Each row is a point on a tangle of strands that fork, close into loops and nearly touch. The rows are in no order.
Two points are linked if the straight distance between their rows is under 46.8.
z726: [ 16  30  15  40  32 -32  36  50 -60   4 -41 -67]
z96: [-49  12 -16  24  24  19  -6 -22  -3 -15 -41 -12]
z727: [-31 -14   4  23 -46  34 -19 -15  -2   7 -17   2]
z887: [ 32  47   7 -28  69 -29  38  16  -2   0  27   4]
z781: [-58  -1 -39  -1  51  50  12 -71  10 -18  -3  -4]
z102: [-49  10 -39 -22  80  27  23 -49   6 -20  -8 -24]
z847: [ 12 -22   1 -41  -8  20 -11 -49  35   7  67  38]
z42: [ 30   0  11 -16  -9 -22 -19   7  27   3  13  43]
z438: [ 25 -20  -7  10 -76 -12 -17  10 -22  21 -20 -23]
z635: [ 22 -30  17   2 -63 -22 -28  24  29   6  22  36]
z504: [ 18  35  22  33  32 -31  21  53 -43   0 -32 -45]
z869: [-19 -23   3  17 -70  29 -19  -7  -7  16 -13  -6]
z755: [-64   1 -20  33   9  43  -5 -37  -2 -11 -35  -8]
z94: [ 42 -36   2   4 -91 -34 -18  33  -4  17   8  -9]
z162: [-60   0 -42 -13  70  46  15 -73  11 -21   0 -18]
z325: [ 49 -23  11   0 -72 -47 -22  40 -14  15  -3 -14]
z763: [ 47  41  12 -37  53 -32  23  16   5   4  31  20]
z908: [  -1  -44   -1   13 -103   24   -6    8   -6   17    9    0]
z801: [-41  24 -10  39  69  -2  39  39 -31  -9 -65 -71]
z197: [-51  -3 -22  20  19  47   0 -51   8 -12 -20  11]
z937: [-50   5 -30   8  38  38   3 -55   9 -17 -20   5]
z585: [  5 -48   3  -8 -50  36  -7 -14  38   0  46  67]
z639: [ -7 -50  11   5 -67  42 -12  -1  28  -2  31  55]
z424: [-12  12 -17 -26  37  13   0 -48  15  -8  16  18]
z191: [ -2  30   5  41  46 -20  38  46 -53  -1 -49 -74]
z299: [  4 -12  13   4 -35  -2 -25   0  20   5  -1  26]
z754: [ 63  35  19 -35  39 -41  14  28   7   4  32  31]
z646: [  0 -19  12  10 -55   2 -25   7  14  10   2  17]
z713: [ 60   9  38  -2  -6 -53 -12  63  -3   5   4  17]
z390: [ 64  30  27 -20  32 -46  10  40   5   4  17  33]
z145: [-21   7 -17  -7  21  17  -4 -43  16  -6   0  25]
z530: [ 37  -4  -2   9 -53 -28 -15  21 -37  16 -30 -33]
z920: [-30  32  -4  29  85  -6  46  36 -15 -13 -54 -46]
z23: [-12  39   9  31  64 -19  34  41 -26  -9 -40 -38]
z818: [ 15 -34   1 -26 -29  24  -8 -32  41   7  52  56]
z733: [ 29 -38  -5   9 -96 -15 -16  19  -8  19   1  -9]
z210: [-46  15 -28 -38  83  21  14 -53   6 -19  23 -30]
z250: [-37  -5  -1  21 -22  35 -17 -26   6   0 -18  12]
z412: [ 61  19  33 -11  12 -47  -2  53   7   6  12  32]
z24: [-42  18 -27   8  51  13   8 -22  -2 -21 -36  -6]
z272: [ 60  -6  20   1 -44 -50 -16  51 -27  15 -10 -16]
z645: [-29  -1  -5  12  -6  27 -11 -34  12  -5 -10  24]
z190: [ 13 -36  13   6 -79 -13 -26  21  19  10  16  17]
z444: [  2  39  16  32  49 -26  24  47 -30  -5 -34 -35]
z148: [-23  15  -5 -50  59  12 -11 -53  11 -11  51 -10]
z644: [-29  24  -9 -50  79   9   6 -40   3 -16  41 -24]
z507: [-13  12  -9 -43  42  15  -5 -56  12  -7  43   3]
z84: [-22  25  -4  38  49 -10  37  39 -47  -4 -60 -79]
z693: [ 12  47  -4 -17  86 -17  47  11  -2  -5  11  -9]
z990: [-13 -53  11  10 -86  40 -14  10  16   2  26  39]
z476: [ 12   0   5  -7  -7  -9 -18  -5  20   2   3  36]
z840: [  0 -16   0 -43   3  32 -14 -60  29   2  71  25]
z509: [-48  14 -38  -7  71  18  19 -37   3 -22 -25 -11]
z757: [ -1 -36  -5  16 -92  23 -10   0 -14  21  -7  -8]
z622: [ 33 -16  13 -14 -33 -28 -25  16  34   2  22  47]
z174: [ 54  -1  11   4 -42 -40 -12  41 -37  16 -23 -29]
z660: [ -4 -49   9  10 -98  26 -12  16   9   7  24  21]
z396: [ 48   9  32   2 -17 -47 -18  56 -15   8  -8  -3]

A fork is a point with three links, a tip a point with one. Leave the first point through the second and follow the links. Name the first fork or tip that comes.
z197 / z755 | z102
z530 / z438 | z272
z908 / z660 | z840
z396 / z713 | z693

A piece is all that can be reached along the links. How many separate loops has the piece of each point below (a circle has one, a figure eight two, a Y none), and how many tips (points with one link)?
z840 | loops 1, tips 1
z693 | loops 1, tips 1
z504 | loops 1, tips 0
z646 | loops 1, tips 0

Name the points in between on the shortest way along the links from the first point to the second, in order.
z908 / z250 | z757 z869 z727
z190 / z42 | z635 z622
z937 / z509 | z781 z162 z102
z412 / z174 | z713 z396 z272
